Points on a hilly landscape, in no order, each with its height.
From any point a ball takes the steepest step (drop divided by distance) to one of its 2 nearest points. It stops when none of these is lower. Distance is the straight distance between rows; heights are no part of it.
j_999: [113 124 138  69 142 112 156 133 109 123 191 127 125 160 169 153 120 166
 178 105 100 102 148 128 135 161]  h=387
j_728: [155 160  87 168 154 133  93 150 121 113 158 128 127 150  92 139 149 125
 152  87  90 145 132 119 124  90]  h=228
j_195: [136 134 149 170 112 174 109  75 140 136 130 105 126 139 108 123 133 138
 142 141 191 132  83  69 118 107]  h=524
j_24: [ 89 103 117 115 128 156  84 153 132 113 153 120 114 187 111 114 154 107
 125 157  37  94  70 123 144 155]  h=206
j_873: [144 148 112 164 105 185 150 140 129 152 131 105 145 118  71 142 147 147
 107 145  62 142 103 146 111 145]  h=468
j_254: [144 136 143 154 109  88 163 179 130 173  89 106 136 130  85 160 110 107
  87 136  67 172 116 187 144 159]  h=449
j_837: [134 150 179 157 172 160 127 163  91 176  92 113 152  74 107 141 174 129
 188  62 181 159 151 129 124 132]  h=218
j_476: [139 133 159  93 106  81 176 151 202 148 104 157  92 145 130  76 109 123
  83 161 149 100 138 162 143  94]  h=42
j_805: [144 138 151 147  87  40 167 177 115 172  93 131  91 146  89 151 114  72
  78 160  85 150 120 207 159 149]  h=469
j_271: [152 160 139 122 130 113 145 136 183 140 124 120 114 154 131 100 116 146
 126 135 177 116 150 134 128 106]  h=180
j_909: [136 133 122 111 139  97 132 172 161 149 130  85 116 164 159 136 132 147
 136 149  94 151 134 162 136 163]  h=362
j_349: [129 193 112 151 161 149 154 145 138 149 159  93 157 121  81 133 153 153
 190  77  75 172 147 111 124 156]  h=367
j_296: [125 107 137 123  98 133 116  94  78 123 149 108 103 114 181 160 113 164
 161 119 162 112 106  89 150 173]  h=204
j_141: [101 150 153 123 129 199 166 132 137 190 111  84 175 100  71 132 150 155
 134 118  81 158 133 133 117 195]  h=486
j_25: [134 101 119 117 120 120 159 115 181 115 113 169 163 138 115  70 138 141
  68 160 112 106 162 163 110  63]  h=219
j_198: [171  88 137 140 103 114 105 117  60 119 129 158 123 108 137 176 159 114
 123 144 136 108 135 123 151 124]  h=241
j_313: [125 131 162  81 117 184 126 143 133 117 147  91 148 148 140 141 133 157
 145 170 142  93 111 102 101 158]  h=519
j_146: [151 112 162 149 111  69 114  89 146 128  96 170 108 107 150 133 115  91
 113 133 211 106 131  91 145  94]  h=94
j_488: [155 138 193 142 155  99 139 163 119 143 121 162 173 141 124 179 135 125
 159  97 101 110 170 127 137 137]  h=224
j_605: [148 122 183 162 115 134 112 150  58 160  82  79 145 141  41 168 160 120
 142 137 126 131  96 114 153 153]  h=772
j_928: [ 96 120  97  69 104 148 116  98 112 100 191 127  74 129 184 122 110 150
 163 115 111  98 119 105 129 143]  h=98
j_921: [ 93 117 156  96 129 178 161 139 137 157 114  96 181 145 119 137 141 136
 112 168  91 121 140 143 106 169]  h=589
j_79: [146 151  92 165 156 126 147  84 121 131 132 183 106  58 157 117 128 108
 115  94 188 170 166 131 124 112]  h=352
j_830: [131 130  92 104 119 116 104 111 175 128 120  86  91 130 175 111 123 128
 126 137 177 137 121 128 148 144]  h=321
j_251: [ 98 139 129 156 114 198 190  82 137 171 126 122 154 109  85 127 144 156
 109 118  77 150 130 109 139 181]  h=450
j_564: [108 108 135 127 161 100  75 129 143 115 116 104 131 169 146 144 109 131
 153  81  85 117  99  77 157 146]  h=342
j_990: [132 138 146 157 118 118 138 103 178 166  81  92 149 153  92 127 101 125
 104 113  73 153 101 124 153 151]  h=148
j_229: [125 124  64 142  96 135 159  77 153 121 167 178 130 125 113  75 157 154
  93 149 109 130 139 128 102  95]  h=479
j_733: [147 115 109 155 166 193 104 153  90 122  90 104 145  91 121 158 185 112
 126 145 135 148 151 134 116 160]  h=326
j_658: [110 149 114 119 107 186 138 100  99 123 177  93 110 105 158 142 149 170
 150 145 179 137 107  84 109 166]  h=443
j_48: [158 171 215 151 122  63 137 177  98 142 135 173  83 115 153 164 132 142
 164  99 178 138 154  99 131 138]  h=381
j_609: [114  92 140 108  82 118 154 144 151 164 119  95 113 185 100 105 111 120
 118 174  87 116  76 169 134 130]  h=317
j_833: [147 142  51 171 109 123 140  79 145 113 155 178  99 106 118  77 152 138
  87 137 165 153 129 139 120  72]  h=487
j_5: [148  72 115 131  99 131  67 107  83  93 142 148 111 142 135 114 155 123
 128 156 120  82  97 127 119  92]  h=197
j_429: [140 107 173 166 161 121 114 135  88 138  62  90 179 145  70 177 133  97
 132  95  95 126 130 106 166 183]  h=421
j_804: [131 102 105 126  86 144 137 114 147 138 168 120 110 159 122 109 144 151
 132 163  90 117  77 124 133 118]  h=203
j_235: [ 96 124  44 127 105 151  85  57  95  70 177 143  92  88 168 100 123 124
 126 115 159 121 111  99  98 103]  h=402
j_100: [142 153  82 138 110 131 120 104  99  92 174 135  76  87 170 109  90 142
 138 127 231 136 113 136 100  96]  h=416
j_584: [154 120 153 122 126  70  88 159 146 128 105 111 104 158 150 144 121 113
 135 127 143 120 115 130 150 114]  h=223
j_379: [151 151 119 195 147 132  91 141 123 152  72  95 129  99  84 147 146 118
 131  88  75 162 124 133 150 147]  h=246
j_541: [108  32  89 143  96 105 143  83 118 122 111 161 115 125 114  97 151 105
  80 155  87 115 125 149 143  99]  h=92
j_358: [108 150 116 141 158  99 120 145 158 155 115  82 145 131 130 143 134 149
 158  77  80 193 149 113 154 193]  h=508
j_881: [ 95 151  84 151 105 164 196  79 160 166 150 127 151 116 108 105 144 138
  74 143  62 156 126 129 152 169]  h=465
j_98: [ 81  74  84 112 109 142 106 123 137 123 169 145  92 163 132 110 166 103
 127 148  16 122  79 137 140 139]  h=168
j_741: [129 108 163 128 113 113  94 140  75 128  87  56 121 143  89 164 155 119
 131 164 152 116  89 115 158 173]  h=747
j_58: [147 117  70 151 140 154  77 128  52  96 151 167  91  77 172 133 145 121
 130 116 144 134 137 147 102 115]  h=505
j_163: [130 173  83 154 171 125 150 113 137  99 189 161 156 129  85  91 110 117
 147  92 143 156 154 114  76  46]  h=289
j_398: [106 126 146 144  94 148 144 142 148 166 104  73 157 159  71 137  97 108
  90 153  63 143  67 170 119 174]  h=372
j_542: [129 131 178 114 140 125  89 169  94 129 103  66 135 127 126 155 136 158
 154 144 180 125 108 115 135 173]  h=721
j_934: [ 97 166 103 112 156 161 148  82 103  91 210 148 136 100 132 113  66 141
 161  96 190 122 114  88  92  93]  h=328
j_41: [126 107 108 129 133 109 145 143 140 133 152 140 116 159 137 150 131 119
 140 126  35 121 116 146 153 130]  h=281
j_858: [142 129 128 165 147 156 162 102 107 141 113 166 132  77 148 143 146 135
 135 105 199 148 148 115 118 120]  h=329
j_337: [143 134 141 139 134 120 135 132 102 119 109 172 116  76 180 158 127 117
 133 119 212 133 171 124 113 131]  h=287
j_191: [113 120 105  93  97 144 127  78  78 102 168 141 108 113 188 148  83 157
 180 111 149  89 128 110 130 156]  h=142
j_155: [140 140 189 115 112  42 161 152 117 142 127 178 113 115 193 155 124 141
 122 110 182 134 186 104 153 175]  h=355
j_684: [152 167 182 139 143  87 170 151 139 147 122 183 117 100 158 145 133 122
 119 108 160 130 193 110 132 138]  h=288
j_357: [117 120 122 124  95 134 185 131 166 180 113 105 145 159  91 103  88 136
  82 160  61 140  80 173 143 163]  h=346
j_71: [130  47 113  86 121 102 123 152 125 103  93 138 137 143 118 108 160  80
  93 168  99  94 159 185 104  89]  h=255
j_137: [ 98 169 160 129 163 135 120 155 146 155 121  80 170 163 125 139 132 161
 155  92  56 166 134 120 127 204]  h=551
j_400: [130 163 147 126 131 130  90 148  59  91 144 176  94  95 194 138  52 120
 160  85 204 115 146 148  85  90]  h=528
j_878: [113 191 126 123 145 132 125 123  62  85 183 147 103  83 175 134  37 141
 176  82 210 136 129 141  79  98]  h=545
j_522: [101 110 100 143 136 115 127  84 189 153  97 103 156 139 127 115 110 121
 110 130  96 142 107 106 157 150]  h=86
j_862: [111 121 128 110 134 181  91 184 118 123 111  79 142 150 106 129 159 110
 103 201  94 112 120 156  99 160]  h=831
j_772: [108 119 179  91 128 125 124 198 107 131 126  60 164 176 141 160 131 140
 131 174 124 102 124 138 132 191]  h=629
j_21: [151 131 172 156 136  87  72 149 129 124  54  61 143 150  71 148 128  84
 130 113 169 133 111 124 147 148]  h=268
j_546: [124  98 126  82 146  77 148 133 177 140  62 131 148 138 131 116 123  67
  93 145  90 125 172 169 130 124]  h=630
j_246: [151 141 161 132 115  98 157 151 162 160  78 110 143 138 109 141 134 102
  87 157 125 142 155 163 127 130]  h=304
j_381: [124 147 142 126 133 197 110 144  94 113 158 115 133 122 144 150 137 161
 159 134 153 109 113  96  95 144]  h=478
j_505: [103 105 178  84 117  72 155 188 124 145 112  77 145 163 157 144 127 145
 132 157 139 128 129 164 147 181]  h=676
j_954: [150 126 127 133 127  97 165 115 142 110 134 235 136 112 148 101 139 116
 103 129 142 107 178 113 109  66]  h=209
j_468: [123  92 131  76 142 116 130 146 200 125  93 104 154 148 129 109 120  98
 114 147 111 114 142 167 127 109]  h=626
j_611: [131 110 121 166 143 196 128 119  77 128 128 135 185 105  83 137 183 143
 138 117 118 138 143 120  77 112]  h=386
j_930: [125 100 158 108 116  54 176 122 218 155  85 158 101 162 110  74 104 105
  97 133 113 106 119 153 178  94]  h=102
j_571: [157 133 187 119 131  55 135 167 135 144 137 177 120 142 145 152 122 115
 149 120 108 121 166 134 146 110]  h=106
j_233: [140 148 115 121 110  91 171 151 181 166 109 148  93 158 136 108 119 133
  96 155 115 133 139 188 157 112]  h=107
j_786: [110 159 134 147 155 164 146  94  64 111 184 149 136  95 128 135 104 152
 175  88 202 140 110  97  88 102]  h=356
j_570: [128 111 114  94 135 110 108 116 112  82 135 170 133 117 199 130  98 117
 149  96 126  95 153 135 137 122]  h=422
j_925: [115  93 132 140 128 117  93 105 149 138  82 102 155 159 113 144 119  89
 114 132  98 124  85  86 161 141]  h=135
j_464: [129 186 148 126 120  79 220 124 170 174 107 161 116 142 124  99 108 166
  77 132 131 128 136 156 178 159]  h=731
j_451: [149 134 181  95 107  78 144 136 190 140  98 127 117 159 134 115 111 124
 118 166 179 109 144 143 127  96]  h=111
j_428: [124 116 153  85 146 150 101 148 123 104 121 116 172 150 160 141 103 140
 141 136 133  84 135 108 108 127]  h=550
j_343: [163 160 126 123 149 108  93 161 131 113 132 107 110 144 168 144 120 142
 150 122 176 144 143 123 129 113]  h=283
j_352: [122 139 143 127 117 191 105 124 163 125 114  78 156 147  88 114 150 136
 114 169 110 136  98 111  93 145]  h=269
j_769: [109 182 106 136 171 188 126 156 105 119 180 112 144 102 106 140 169 150
 171  93 106 165 136  96 116 154]  h=312
j_441: [136 146 156 143 168 185 125 168  62 136 132 119 134  72 133 156 159 156
 182  89 181 147 143 124 113 125]  h=9
j_323: [147 107 119  89 109 150 146 141 107 120 134 117 109 105 168 143 140 134
 119 177 175 115 151 152 120 133]  h=318
j_327: [ 95  66  70 160  89 112 141  92 139 149 121 157 126 127 110 101 164 125
  94 163  26 132 107 155 145  98]  h=119
j_353: [134 156 168 154 165 154 156  97  78 126 154 176 138  99 134 132  93 144
 141  92 202 134 144 111  96  72]  h=391
j_821: [111 100 180  93 116  59 188 144 165 148  95 104 147 164 130 130 118 138
 106 161 142 114 132 152 155 165]  h=702
j_289: [122 149  87  96 123 158 137 106 123  88 192 152 126 119 153  93  92 149
 148 137 179 102 126 112  82  76]  h=306
j_822: [155 122  94 158 139 152  75 140  54 102 153 133  99 114 142 162 162 142
 164 102 109 110 116 118 141 152]  h=97
j_750: [114 149 188 111 133 164 124 174 103 123 109  62 151 115 151 152 135 182
 159 133 195 118 127 119  94 141]  h=678
j_373: [173 116 106 171 164 117  55 170  93 108 144 127 118 139 113 153 146 118
 149 110 108 117 125 117 143 123]  h=175
j_185: [146 104 161 148 136 116 119  70 117 114 104 183 121  89 167 126  88  77
 104 107 225 139 122 101 106  89]  h=123
j_844: [125  94 130 138 136 147  52 113 112 113  89  82 126 149  99 149 142  83
 107 148 123 112  75  83 154 158]  h=171
j_481: [122 103  80  66 112 155  90 166 132  68 173 117  79 137 173 103 131 146
 148 142 105  87 132 151 111  96]  h=262
j_227: [130 119 128 111 125  84 156 148 122 148 161 132 123 158 161 164 142 155
 151 106  66 129 139 133 164 168]  h=330
j_640: [127  89 131 141 125  61 126  98 160 136  67 129 125 129 124 136 130  71
  88 138 109 126 129 137 170 113]  h=640
j_496: [145 109 149 182 141 139 118  71 114 128 119 201 133  86 132 122 124 104
 102 123 200 146 138 102  99  56]  h=143
j_621: [145 144 156 167  79  22 152 146 143 178  79 142  85 151 105 150 125  90
  99 139  93 149 106 144 185 132]  h=482
j_800: [ 94 141 105  84 105 155 137  74 122  98 204 133 116 137 148 124 120 145
 161 120 135  99  91  69 131 139]  h=56
j_749: [164 151 142 145 107  98 166 133 165 139 117 203 134 126 127 105 140 116
  91 143 108 118 167 150 121  86]  h=188
j_818: [121 100 113  98  97 167 139  97 150 128 174 128 126 166 121  91 141 159
 106 188 138  87  91 126 118 101]  h=232
j_167: [114  99  42 130 147 149  72  94 131  79 146 141 119  99 164 120 147 106
 110 126 116 153 144 133 110 127]  h=496
j_426: [149 146 206 150 110  45  98 146 135 146  48 102 135 159  82 143 116  83
 113 118 154 138 130 111 140 124]  h=310
j_757: [112 148 178  81 127  87 167 152 124 124 179 116 135 155 179 143 108 206
 163 106 144 115 155 114 141 152]  h=454
j_348: [123 127 144 159 121 180  84 163 117 121  76  59 158 140  18 126 139 100
  90 151  70 131  85 142 116 176]  h=817
j_998: [178 115 118 176 133 138 114 157  55 129 140 157 110 109 123 178 186 141
 147 120 118 125 147 133 138 115]  h=186
j_697: [134  98 138 116 108  82  78 122  97 101 133 133  96 140 176 158 107 150
 170 112 151  94  97  96 167 140]  h=265
j_898: [136 170 199 173 158  94 123 164 107 184  94 142 128  86 107 131 151 129
 172  44 195 181 150 106 122 127]  h=345
j_670: [144 169 153 133 117  50 194 153 181 159 125 193  87 125 140 111 133 127
  89 126 126 132 168 147 176 136]  h=742
j_409: [157 145 108 153 145 132  92 125  41  91 165 179  90  86 173 146  98 129
 155  92 174 131 131 142  89  90]  h=514
j_993: [121 183 116 154 130 149 166 104 166 164 124  98 137 106 107 119 136 167
 135 118 156 181 137 111 141 147]  h=297
j_777: [134  93 141 109 118  95 157  92 144 102 137 209 139 130 152 105 115 122
 126 127 133  90 152 117 149  88]  h=178
j_286: [ 97  85 139  90  87 131 130 154 125 124 107  71 113 192  81 115 121  98
 108 209 106  95  57 161 130 124]  h=290
j_456: [119 152 128 107 113 103  84 129  75  88 148 123  94 121 209 155  67 151
 183  58 153 114 127 115 135 156]  h=457
j_197: [123 173  45 106 158  86 168 111 138  92 192 176  97  89 140  84 111 121
 136 103 150 128 167 135 120  83]  h=393
j_384: [124 101 134 150  58 128 110 118 133 135 100  92 151 163  48 119 107 101
  65 167  60 129  67 168 119 109]  h=513
j_666: [109 129 112  72 127 126 152  86 147 104 149 157 131 138 182 112  80 150
 148 111 162  91 128  91 146 117]  h=183
j_792: [ 95 160 126 148 130 170 129  96 172 174 128  84 126 118 101 132 139 145
 137 118 114 172 105 102 129 177]  h=261
j_596: [141 158 151 163 115 145 170 125 151 182  86 104 137 100  91 133 142 160
 139 117 128 175 144 149 143 151]  h=231
j_773: [127 192 142 112 151 146 126 193 111  94 166  88 125 118 174 151  82 171
 165 109 220 128 141 125  80 106]  h=594
j_635: [134  57 102 116 102 117  79 118 102  78 140 112  65 133 148 129 144 118
 130 137 122  96  92 130 158  98]  h=214
j_528: [109  96 125  83 115  91 166  84 170 117 139 166 115 149 156  85 109 139
 144 105 113  87 119  98 164 106]  h=137
j_683: [166 150 192 167 102  68 139 138 145 163  68 116 143 126  84 153 128 114
 120 138 142 139 124 130 155 140]  h=357
j_547: [142 162 133 131 131 143 162 156 118 139 168 112 126 145 131 150 151 168
 171 137 131 137 138 132 120 152]  h=351
j_785: [ 88  73  73 150  92 127 103  96 139 112 151 156 140 156 117  94 175 128
 104 138  26 117  96 111 128 107]  h=144
j_55: [132  93  85 105 127 144  65 158 115  91 155 102  81 146 151 124 137 121
 141 148 100 106 109 145 133 133]  h=237
j_783: [163 133 102 178 150 156  98 153 112 141  98 115 142 100 102 140 170 113
 125 125 113 159 145 161 123 122]  h=292
j_216: [116 131 119 115 103 174 178  81 197 145 139 127 139 147 107  74 129 164
  78 184 130 113 108 118 115 117]  h=260
j_462: [128 126 148 155 134 223 104 151  89 137 110 102 166 108  73 135 188 147
 117 157 123 123 126 123  84 125]  h=344
j_310: [156 125 135 178  86 163 121 142 107 169 102 101 124  98  51 156 141 139
 101 131  44 170  99 175 143 140]  h=446
j_642: [140 120 153 141 130 153 115 100 113 114 133 120 142 136 132 137 137 139
 156 127 151 108 105  94 119 108]  h=510
j_423: [152 179  58 131 151 103 163 131 155 117 159 179 108 104 122  97 123 107
 115 112 132 145 197 148 120  99]  h=383
j_593: [130 115 161 159 141 180  86 163  77 132  95  83 167 140  25 143 162 121
 125 128  90 115  99 112 143 159]  h=800
j_812: [129 133 159 114 109  97 215 116 192 177 108 124 134 158 116 102 105 155
  96 159 128 120 117 151 165 145]  h=719
j_768: [118  76 117 108 117  73 157 116 141 146  52 129 152 131 100 136 120  36
  81 149  72 136 144 167 156 121]  h=635
j_293: [127 138  89 142 163 205  63 137  88  90 136 101 112 102 139 134 137 121
 130 111 161 155 121 108  95 131]  h=384
j_548: [161 179 162 133 141  96 114 185 102 117 149 154  98 129 152 160 118 146
 174 105 180 134 155 131 125 109]  h=354
j_636: [122 188 105 104 144 133 116 144 101  85 188 104 100 111 162 133  71 149
 181  98 197 142 119 131  92 115]  h=562
j_270: [128 161 128 132 126 175 163 105 183 154 132 106 150 134 118 101 126 148
 108 150 159 135 137 133 121 123]  h=293
j_521: [123  80 112 130 100 125 106 125 131 118 106 112 152 170  63 104 152  99
  92 177  49 114  97 171 109 105]  h=506
j_166: [106  69 120  87 114 128  78 157 123  89 114  84  97 174  95 109 149  89
 117 197 121  86  85 159 122 107]  h=263
j_513: [124 194 157 171 195 131 183 126 122 148 162 209 146 100  77 105 109 117
 142  62 185 169 161 119  94  61]  h=336
j_469: [ 87  59  98  69 161  98 130 163 146 122 112 120 104 161 176 114 128  98
 131 135  57 118 117 156 147 153]  h=298
j_492: [117 147 102 136 123 186 122  91 102 111 164 116  83  82 158 128 133 147
 140 139 211 148 114 113  91 122]  h=427
j_888: [114 141 105 100 120  94 105 119  86 103 140 163  95  85 211 141  68 116
 168  71 158 107 156 142 126 149]  h=436
j_20: [106  68  94 135 138  94 127 121 115 144 112 127 124 141 145 148 154  93
 107 154  46 126 120 146 162 148]  h=245
j_494: [ 87 107  71 136 111 165 155  77 152 130 155 142 133 111 128 100 154 134
  88 145  87 129 133 125 123 142]  h=473
j_279: [121  94 117 144 127 144 124 130 100 150 117  97 131 126 131 164 160 104
 110 173  86 135 113 158 149 172]  h=205
j_788: [134 104 130  88 135 119 154 117 107 132 114 120 126  88 190 153 140 135
 111 151 170 125 167 128 140 173]  h=285
j_983: [130 116 164  74 141 113 115 187 107 111 104  86 149 142 152 153 119 136
 132 153 143  80 157 149 122 145]  h=578
j_322: [109 105 121 114 143 158 111  68 172 108 125 130 174 139 124  93 122 115
 119 138 123 122 118  87 104 107]  h=614
j_206: [120  90 123 106 133 129  80  84 105  78 130 170 129 104 187 116  78 108
 142  87 153  96 124 122 108  83]  h=411
j_60: [ 95 136  59 148 137 188  53  98  97  83 182 132  98 100 143 119 141 120
 127 117 152 143  97  88  89 128]  h=396
j_941: [145  73 135 115 117  91 137 122 135 117 111 174 165 141 116 112 154 104
  97 154 101  90 162 160 102  71]  h=242
j_963: [138 124 169 132 158 116 130 144 126 147  80 119 194 160  99 164 127 120
 141 100  95 119 148 125 137 153]  h=327
j_725: [155 185 195 168 149  86 134 181  95 162 134 183  95  89 130 138 135 122
 166  63 190 172 163  90 120 118]  h=410
j_209: [143 112 158 147 158 133  49 130 114 108  77  90 164 147  86 140 124  99
 139 121 143 111 103  93 133 141]  h=213
j_685: [108 177 123 161 147 204 139 133 132 152 144 122 169  96  55 111 142 140
 180  64  84 171 139 105  94 133]  h=406
j_903: [ 99 161 134 121 171 206 105 168  73 122 159 107 129  89 136 149 151 155
 190  75 154 147 123  95 126 167]  h=215
j_892: [ 90  90  77 121 138 159  86  51 105  75 147 159 120  84 168 104  81 106
 130  98 168 111 103 101  89 100]  h=405
j_325: [124  98 179 136  90  84 143  86  93 141 104 137 129 128 135 164 130 127
 130 144 179 116 122  94 166 148]  h=248
j_444: [162 132 128 125 146  73 103 159 138 110 130 163 104 153 160 141 122 107
 145 103 106 112 144 139 140  97]  h=177
j_987: [150 145 129 101 139 138 147 148  97 115 175 143 110 115 166 154 130 164
 144 142 160 112 155 128 124 118]  h=363
j_927: [148 180  93 188 167 119 113 127 136 119 162 139 124 113  89 118 112 118
 163  69 138 160 133 118  97  74]  h=264
j_47: [145 115 205 123 107  75 138 117 102 134 107 171 135 101 162 149 105 124
 132 117 195 105 138  77 141 119]  h=167
j_407: [141  73 146 112  88  98 118  89  69 117 102 137 131 116 125 167 143  88
 116 157 161  90 103 114 152 118]  h=266
j_61: [150 120 120 146 119 133 108 132 146 127 128 133 151 163  84 110 137 133
 115 138  71 125 116 146 109  97]  h=494
j_378: [116 160  97 164 122 182 169  99 128 147 146 149 160  97  70 116 155 158
 130  89  73 161 136 105 114 132]  h=428
j_478: [135 123 165  87 124 102 127 132 114 102 100 132 144 108 191 150 108 117
 132 128 193 127 166 142 119 148]  h=238
j_366: [102 107 137  72 150 130 119  99 195 130 118 107 159 167 139 105 100 108
 128 139 103 103 121 106 133 129]  h=620
j_250: [152 148 145 127 146  84 175 118 130 130 133 234 113 106 160 111 130 111
  99 109 150 121 179 112 140 123]  h=239
j_224: [151 143  93 192 121 119 117 119 159 157  81  97 130 118  83 123 112 109
 102 102  73 177 115 132 152 125]  h=198
j_560: [142 178 141 164 156 116 117 163 142 167 103  77 117 126 117 137 150 149
 153  82 135 184 147 130 139 170]  h=463
j_746: [143 141 145 159 104 138 127 160 111 165  77  70 139 132  53 154 109 132
 104 144  74 160  93 193 144 160]  h=413
j_498: [115  43 116  62 141 101 117 163 117 106 113 127 110 143 135 134 136  75
 124 142  77 103 139 176 142 130]  h=272
j_475: [111 156 160  86 139 189 129 173 119 105 150  96 165 122 169 153 102 179
 164 118 202 107 147 112  88 115]  h=634
j_213: [106 151 133 147 127 230 104 125 137 131 126  99 161 107  78 109 163 138
 133 131 125 148 109 109  76 122]  h=301
j_787: [138 147 121 147 149 124 106 185 140 153  94  68 110 140 118 155 139 140
 120 132 101 177 132 167 156 171]  h=409
j_618: [150 147  73 116 129 107 131 112 127  87 180 166  74  91 167 108 100 132
 140 109 173 136 150 140 107  85]  h=404
j_601: [102 113 110 114 136  89 160 109 224 146 109 141 119 165 106  74  85 118
 111 120  79 114 124 156 161 107]  h=141
j_264: [148 184  71 153 157  74 183 109 147 134 145 198  89  86 146 107 135 105
 112  93 164 173 177 116 144 115]  h=369
j_448: [111 173  93 111 126 127 160 102 224 138 137 132 139 165 108  63  81 138
  98 130  87 138 114 144 139 104]  h=172
j_539: [131 124  99  66 107 140 123 133 141  90 174 135  94 131 171  98 108 156
 136 134 156  93 128 153 113  93]  h=282
j_68: [150 154  96 141 122 104 172 136 174 147 134 166 121 137 121 114 127 135
 120 126  69 136 162 163 141 106]  h=153
j_99: [149 148 193 100 114  93 129 195 136 136  78 110 136 147 126 149 140 105
 111 178 158 109 166 171 129 118]  h=251
j_827: [121 123 140 117 107 145 156 125 119 145 175 112 122 155 145 149 144 172
 142 152 100 117 102 102 140 154]  h=267
j_879: [102 110  80  81 151  88 152 173 162 145 135 121 112 155 172 124 133 117
 133 128  76 135 155 174 161 153]  h=325
j_425: [ 74 138 174  81 131 176 149 144 139 147 156  94 161 149 147 157 135 158
 128 153 121 116 126 105 117 200]  h=557
j_820: [139 119 146 161 116 135 144 126 120 157 100  98 137 123 100 150 155 139
 138 149 118 135 121 135 146 154]  h=103
j_606: [123 125  86 109 120 146 166  97 209 132 145 157 137 136 101  52 115 145
  83 136 100 121 144 162 137  77]  h=195
j_775: [126 116 125 145 128  68 111  83 167 125  89 149 116 113 147 129 117 105
 121 104 164 135 119  78 187 105]  h=134
j_266: [148 139 116 174 106 186  96 122 138 135 118 121 157 139  48 104 134 142
  97 139  48 154 108 139  84 122]  h=483
j_27: [ 86  58 102  82 136 150  73 157 144  96 139  99  96 170 119 102 147  91
 116 166  67  96  68 145 125 135]  h=243
j_294: [116  98 129 110 106 117  97  98 130 104 143 129 114 159 159 134 116 131
 163 116 106 110  84  81 155 132]  h=299
j_789: [122 190 121 162 198 118 162 106 146 116 155 182 179 111  85  99  87 107
 137  63 154 169 164 105  78  68]  h=311
j_906: [101 144 125  73 134 134 161  83 118 112 145 131 142 102 197 122  87 170
 147 106 194 103 151 100 128 171]  h=230
j_911: [125 154 141 139 137 164 115 123 166 155 111  85 165 148  86 132 122 127
 125 120  75 154  92 103 124 159]  h=212
j_497: [146 138 179  95 117  71 170 137 119 143 149 161 123 138 172 149 110 166
 144 120 164 101 155 117 161 136]  h=423
j_49: [151  86  58 139 139 134  77 128  88  92 128 143  98  90 163 133 164 106
 109 147 124 134 158 158 121 132]  h=500
j_553: [125 145  88 102 121 144 122 131 173 117 159 109  86 141 155 112 125 137
 147 147 133 121 125 129 127 128]  h=305
j_287: [ 85 120  86  88 110 115 155  64 153 107 186 148  95 131 159  95 115 142
 130 117 110  97  95  68 167 125]  h=96
j_321: [150 124 194 100 121  97 130 156 147 118  92 128 149 128 157 142 111 115
 119 147 193 108 169 131 124 102]  h=181
j_974: [123 100  95 140 167 211  68 168  60 102 106 111 139  81 146 142 145 121
 114 150 170 131 136 139  90 151]  h=361
j_659: [109 173 152 167 188 126 159  87  75 127 167 220 123  87 104 116 104 123
 129  68 206 166 142 115  93  55]  h=364
j_33: [124 122 123 132 139 161  85 160 113 124  81  59 144 157  66 132 129  76
  91 183 106 134 104 152 135 176]  h=824
j_535: [123 114 107 125 127 177 117 108 176 124 115 123 191 128 107  91 134 116
  85 155 110 133 146 134  82 109]  h=611
j_838: [145 120  43 147 132 137 120 102 131 104 159 167 116  96 147 106 157 126
 110 124 143 163 159 137 110  99]  h=492
j_866: [134  92  89 154  97 144 107 102 111 109 173 154 107 135 123 116 159 143
 133 156  91 113 101 112 138  93]  h=174
j_637: [118 103 141 109 116 183 137 133 152 135 113 111 189 149 101 108 150 120
  82 190  69 111 145 167  87 127]  h=605
j_484: [134 147 142 164 112 124 133  82 167 150 119  99 117 143 117 106 120 153
 141 122 164 136  84  83 153 119]  h=536

Call two points neighbours if one is among the 2 nearest of the other. Go from one point of each pair to the other, from neighbour to neighbour, staying as low as possible. Name the highest point that can't be avoided.
j_822 / j_146 => j_407
j_522 / j_820 => j_993
j_866 / j_800 => j_270
j_800 / j_146 => j_858
j_571 / j_441 => j_725
j_528 / j_476 => j_954
